A landscape with many valleys, sampled at points; each row gives a point and its height.
From any point a ball takes the steepest step (drop divided by distance) to one of its 2 nearest points. It stops when none of these is lower. Distance is the straight distance between rows; heights are no part of it.
Ris: 131 118 134 118 93 106 133 82 108 148 109 147 138 138 145 115 101 142 134 112 90 110 96 136 130 152 156 122 153 135  height 207
voge: 93 165 119 109 172 104 98 125 175 85 73 142 124 174 61 134 135 200 109 189 138 125 162 96 117 116 88 113 118 129  height 233
Pamif: 187 129 82 100 77 129 144 112 133 114 130 98 143 144 147 127 101 159 141 139 95 63 55 146 122 161 142 77 128 128  height 247
zit: 179 102 131 200 118 141 143 55 168 96 105 139 120 100 97 99 76 172 133 169 102 119 136 131 125 156 101 101 137 181  height 365
figi: 130 203 150 46 166 120 134 138 98 169 83 120 117 157 173 145 134 114 128 160 90 116 129 134 93 133 125 145 110 128  height 316
zubus: 116 147 112 131 157 98 80 95 114 125 90 120 138 190 68 98 132 194 117 175 93 101 138 116 92 129 129 101 90 107  height 281
Bon: 146 105 87 180 104 93 147 120 168 120 90 194 123 141 133 89 94 76 130 109 127 121 111 105 189 131 161 109 188 169  height 594
meraz: 80 85 113 109 160 100 141 131 153 90 89 185 124 128 24 162 96 175 126 134 144 128 169 122 143 136 125 179 153 138  height 200
Mef: 67 187 134 129 202 160 109 124 89 114 134 90 113 147 92 149 178 173 111 143 150 164 157 104 205 138 88 116 112 150  height 188
Gusas: 164 92 76 192 83 95 187 125 141 123 166 158 88 128 141 116 140 89 85 131 123 48 125 159 121 146 189 85 143 146  height 579
dol: 145 68 151 183 57 222 129 91 107 108 196 87 129 43 75 97 138 130 141 100 123 139 99 124 138 115 144 159 140 137  height 383
bulo: 89 132 83 135 139 89 111 119 148 141 183 126 131 162 180 126 123 154 87 132 83 92 110 174 115 129 172 98 111 68  height 556
sifef: 190 65 93 175 79 128 151 129 183 104 158 118 135 116 171 111 108 104 129 120 154 125 94 145 121 119 120 73 115 138  height 304
neba: 84 144 129 109 174 202 134 154 137 103 84 70 125 160 87 163 166 156 119 131 139 145 153 133 168 132 87 128 100 182  height 102
Vup: 187 145 146 120 108 97 102 162 98 168 179 119 132 88 206 138 145 77 156 138 156 144 97 147 113 101 156 132 128 79  height 91
koge: 151 165 81 85 91 144 148 169 119 139 157 120 104 121 158 174 165 93 144 113 161 123 101 125 199 159 100 125 170 138  height 264
topur: 84 132 120 66 146 77 110 88 144 100 135 169 175 124 102 138 75 206 132 136 133 138 109 112 119 142 99 114 126 65  height 357
gegag: 199 77 110 141 79 129 189 112 150 110 107 112 121 136 144 116 119 126 136 153 135 75 93 153 102 148 119 64 108 191  height 277
neso: 89 201 125 157 138 181 109 139 130 128 150 92 117 142 147 103 166 140 108 117 121 161 150 79 159 139 75 83 113 149  height 255
demel: 131 202 76 98 188 85 92 168 127 137 141 127 115 135 111 129 119 148 141 181 117 123 130 112 148 123 135 133 158 90  height 355
nosu: 173 111 149 152 102 106 147 75 170 96 87 204 156 84 107 109 19 113 163 136 148 162 117 94 136 134 100 131 170 140  height 364
seba: 140 123 107 123 221 97 143 139 168 89 61 134 178 145 110 128 45 161 137 149 101 126 125 139 141 121 167 124 144 143  height 438
fono: 192 163 141 152 66 158 148 113 111 130 151 108 74 94 163 104 178 98 129 158 128 92 126 110 113 169 99 60 132 199  height 169
bami: 70 140 142 48 221 112 140 177 165 109 82 140 147 122 116 179 95 149 131 144 130 157 164 147 125 108 116 191 151 127  height 265
Mipa: 153 149 148 108 141 126 91 111 73 144 175 116 94 84 98 143 185 138 147 168 187 170 126 121 159 108 83 142 118 82  height 248
dezi: 155 149 161 184 159 150 117 126 102 157 117 123 130 98 152 128 137 83 135 120 132 176 156 127 180 134 147 122 148 169  height 249
derit: 127 79 121 206 108 121 99 88 119 122 131 141 165 116 80 128 87 151 160 111 157 153 104 139 195 131 155 133 151 126  height 436
vil: 142 32 139 164 147 74 139 156 135 142 80 150 164 149 150 130 106 88 147 89 167 147 133 165 150 107 189 139 120 144  height 206
Runo: 110 120 110 63 81 160 134 185 139 146 104 119 95 155 143 195 190 86 138 101 145 97 121 142 94 134 118 194 105 119  height 489
Veg: 126 126 176 95 138 165 65 132 104 152 140 95 75 91 116 154 208 130 135 160 116 173 131 128 131 94 101 193 96 108  height 310
Rolef: 70 163 106 118 165 178 143 123 153 96 78 101 121 190 59 138 145 158 95 160 114 101 182 125 118 143 87 105 105 173  height 173
divam: 177 98 111 206 117 166 98 76 134 116 107 76 117 108 61 83 138 184 147 175 98 115 123 134 136 146 115 97 113 182  height 343
Lesib: 184 197 79 137 158 118 116 176 135 115 150 94 142 134 113 99 128 135 134 159 132 125 130 81 125 120 114 89 123 100  height 325
Guf: 125 85 168 80 112 98 154 84 91 154 61 157 106 174 120 152 150 119 109 144 135 99 144 159 84 143 127 131 93 154  height 629
sezi: 55 147 167 57 112 187 128 128 84 153 147 90 129 159 162 148 149 137 109 106 88 95 107 149 67 113 125 159 74 84  height 526
Lusu: 151 173 150 89 93 142 162 92 125 136 111 143 98 113 168 129 108 110 120 134 64 102 111 120 121 165 128 123 179 176  height 165
Mon: 127 121 147 127 128 84 115 100 120 152 73 166 82 176 126 105 160 99 97 150 89 89 174 130 71 133 152 138 124 148  height 623
Kavu: 109 50 141 148 107 160 167 149 186 110 124 132 143 131 146 167 101 115 123 74 152 166 140 152 140 113 113 144 123 159  height 187
Vupi: 139 116 115 111 198 87 120 122 98 139 116 122 168 123 116 143 69 177 123 162 77 101 109 174 117 130 189 137 127 93  height 418
vaku: 144 114 151 148 111 193 135 115 81 131 200 99 125 41 108 142 131 120 136 107 125 154 106 150 171 122 152 165 148 120  height 344
kire: 119 109 88 195 116 84 142 131 130 147 188 147 131 133 147 120 136 123 84 110 115 79 134 165 130 127 205 92 141 77  height 568
noro: 132 83 136 106 124 153 150 167 186 123 129 113 159 116 195 154 77 102 137 85 99 162 106 168 130 105 151 155 153 138  height 130
femim: 157 63 186 141 93 114 156 102 80 163 86 132 125 150 135 131 160 103 133 104 172 132 136 143 119 133 128 115 96 171  height 635
Pamak: 105 118 129 82 75 196 145 154 135 123 124 89 127 147 100 129 161 125 133 93 126 103 124 114 97 137 94 146 109 143  height 504
bavad: 142 102 67 158 102 74 194 112 168 98 121 203 111 146 148 92 97 80 85 112 135 67 102 123 149 144 159 84 157 147  height 587
sela: 163 75 113 205 60 170 99 116 116 130 162 99 173 98 76 90 112 129 160 98 135 131 94 120 159 119 167 131 143 121  height 414
Leza: 159 180 156 122 172 118 106 148 87 175 75 86 135 151 174 116 146 106 145 132 104 146 132 131 153 123 157 113 124 157  height 285
negu: 117 102 137 156 151 101 59 103 133 134 138 127 162 113 118 145 99 160 168 139 138 197 98 150 184 103 147 146 147 108  height 419
lipig: 185 90 121 178 61 133 127 115 193 104 150 160 154 89 118 94 65 89 156 125 157 168 114 101 130 106 115 111 149 127  height 337
vaz: 142 148 188 134 105 154 136 45 55 138 218 115 110 75 146 112 134 165 112 148 97 115 97 138 111 132 115 109 108 104  height 443
Debug: 156 133 92 126 119 116 98 184 197 120 80 118 92 175 150 110 185 94 128 142 131 129 140 104 105 102 102 108 111 132  height 288
kef: 119 83 93 235 139 108 141 80 208 68 117 195 130 124 89 96 47 159 109 139 118 122 155 105 137 147 116 107 147 147  height 385
Terov: 82 141 119 78 103 143 131 136 125 143 187 104 140 133 179 141 115 155 109 105 90 102 90 150 91 124 139 142 110 64  height 542
Lom: 139 139 162 155 140 117 131 103 93 148 203 143 102 74 146 128 126 125 100 152 103 130 163 145 87 126 157 149 133 99  height 473
tam: 93 115 159 169 178 161 146 145 131 87 80 110 151 157 87 150 111 145 135 94 174 164 171 105 162 131 96 137 108 182  height 177
minud: 108 126 102 108 162 82 155 162 150 138 61 179 100 172 125 119 134 67 98 117 115 96 160 134 109 130 163 153 158 156  height 617
gud: 134 116 107 160 136 47 101 148 155 109 73 200 171 138 110 77 71 74 176 99 167 151 119 82 153 107 171 128 174 132  height 602
mugad: 164 168 164 123 110 167 162 124 139 122 110 108 89 140 204 114 150 90 93 149 74 88 138 126 58 144 116 82 120 193  height 107
pamug: 110 137 168 135 118 131 81 121 129 177 167 123 95 110 208 122 174 109 110 124 86 162 144 137 105 107 140 140 116 114  height 497
kelaf: 57 175 150 59 206 123 156 132 117 101 145 135 164 121 123 164 72 182 114 129 146 160 147 125 117 129 82 141 117 92  height 313
Tezi: 121 73 130 118 141 65 130 179 101 165 95 146 173 157 147 122 133 91 139 79 157 108 131 155 105 115 199 147 106 91  height 153
simi: 132 142 126 102 189 65 76 146 88 154 138 134 150 103 104 117 116 162 154 174 133 134 127 127 99 108 139 151 123 56  height 388
Voti: 32 96 109 126 117 109 128 84 147 117 152 191 90 134 83 171 131 169 98 112 123 133 156 144 164 156 119 158 163 130  height 118
ved: 54 120 130 65 131 111 102 181 125 155 117 138 117 145 132 178 180 116 150 93 177 151 140 130 107 108 99 205 111 74  height 469
mav: 80 118 139 114 142 133 91 150 121 135 146 122 138 117 117 142 121 144 143 93 135 172 138 125 143 113 125 171 139 106  height 444
gabi: 123 122 121 104 119 108 73 92 150 106 163 132 153 105 83 131 93 209 157 155 140 165 87 109 144 108 84 134 136 75  height 387
Gifo: 170 125 108 164 154 149 87 129 128 118 71 62 139 163 75 92 147 173 149 162 87 117 127 122 129 122 140 103 108 161  height 319
sodo: 122 141 130 149 122 174 165 122 87 142 136 66 141 164 144 135 158 134 94 113 111 86 125 158 134 155 147 89 89 148  height 529
rutep: 65 91 150 121 147 120 176 148 157 94 100 157 147 172 121 169 114 126 113 80 189 154 164 122 138 134 82 124 100 154  height 227
lalu: 144 164 139 179 141 167 159 134 94 130 162 76 186 131 151 88 98 145 112 93 122 117 117 115 118 127 145 84 86 108  height 520
nafug: 44 188 126 65 145 173 122 110 125 121 131 129 81 158 92 170 174 151 87 157 112 109 169 124 113 140 65 147 114 124  height 171
Kar: 91 104 138 110 125 34 106 116 108 161 100 176 149 153 159 118 136 118 138 114 148 120 120 147 119 133 154 133 134 94  height 210
mada: 134 149 157 76 119 195 89 137 71 140 172 77 82 96 114 137 202 138 151 158 115 117 95 110 82 94 96 199 78 84  height 358
mumov: 200 132 103 128 125 78 102 178 148 140 129 151 110 108 169 120 146 52 152 141 162 146 123 125 110 93 149 143 154 94  height 178
Seg: 174 184 122 113 70 165 160 168 123 123 176 132 87 88 166 139 158 66 131 116 137 114 136 89 123 151 109 119 155 154  height 222
gam: 132 132 74 125 110 82 100 195 181 116 149 148 131 144 154 114 152 92 140 107 171 137 122 91 108 99 111 135 126 63  height 241
muzol: 132 96 151 133 94 206 157 116 120 121 115 57 149 126 118 104 139 145 134 95 129 129 111 131 115 142 99 106 87 181  height 517
sidu: 136 135 146 94 138 90 153 101 199 94 63 195 132 112 145 125 66 121 143 140 128 164 127 103 151 128 97 133 192 158  height 382
tarod: 98 104 146 117 147 123 167 189 116 151 125 127 170 124 158 140 104 82 126 69 120 122 148 156 95 121 194 167 137 111  height 77
mur: 188 134 162 130 106 110 84 104 75 172 156 111 123 102 163 139 168 111 168 154 171 172 99 141 155 106 124 118 114 107  height 179
Sunem: 112 181 171 177 190 136 145 150 70 155 175 111 164 98 140 96 109 114 112 110 126 157 177 114 100 112 158 133 119 96  height 499
zimun: 117 122 123 126 149 73 153 169 134 118 49 183 168 170 102 94 87 88 145 72 158 123 146 81 131 130 152 128 140 155  height 609
gumi: 129 146 164 97 83 194 133 96 53 114 211 80 108 96 112 102 181 147 121 122 128 104 95 105 82 123 96 155 77 80  height 404
Rida: 160 176 76 145 115 161 115 141 171 103 157 81 102 138 135 101 157 146 117 165 136 124 134 101 134 141 71 57 119 138  height 294
papeb: 146 158 117 100 131 179 161 117 73 133 157 98 144 99 108 158 124 150 144 115 146 136 89 134 212 154 120 137 164 135  height 303
fofu: 59 151 109 84 127 132 168 120 126 126 146 166 87 148 108 165 145 124 79 128 122 94 175 147 115 169 109 142 136 127  height 88
silus: 150 131 150 150 74 132 66 132 138 176 177 163 71 65 176 134 189 62 129 134 113 168 150 126 130 105 141 155 159 134  height 516

For each start below, name the point where the ball stops.
zimun -> negu
divam -> neba
Vupi -> neba
sodo -> negu
gumi -> Vup
Terov -> negu
sidu -> mugad
sela -> mugad

Call two points neighbours if one is among the 2 nearest of the other. Go from one point of each pair to the other, from neighbour to neighbour, staying as low as possible. Name the highest point that can't be avoided.
neba and fofu -> Rolef
mugad and tarod -> Kar
neba and tarod -> rutep
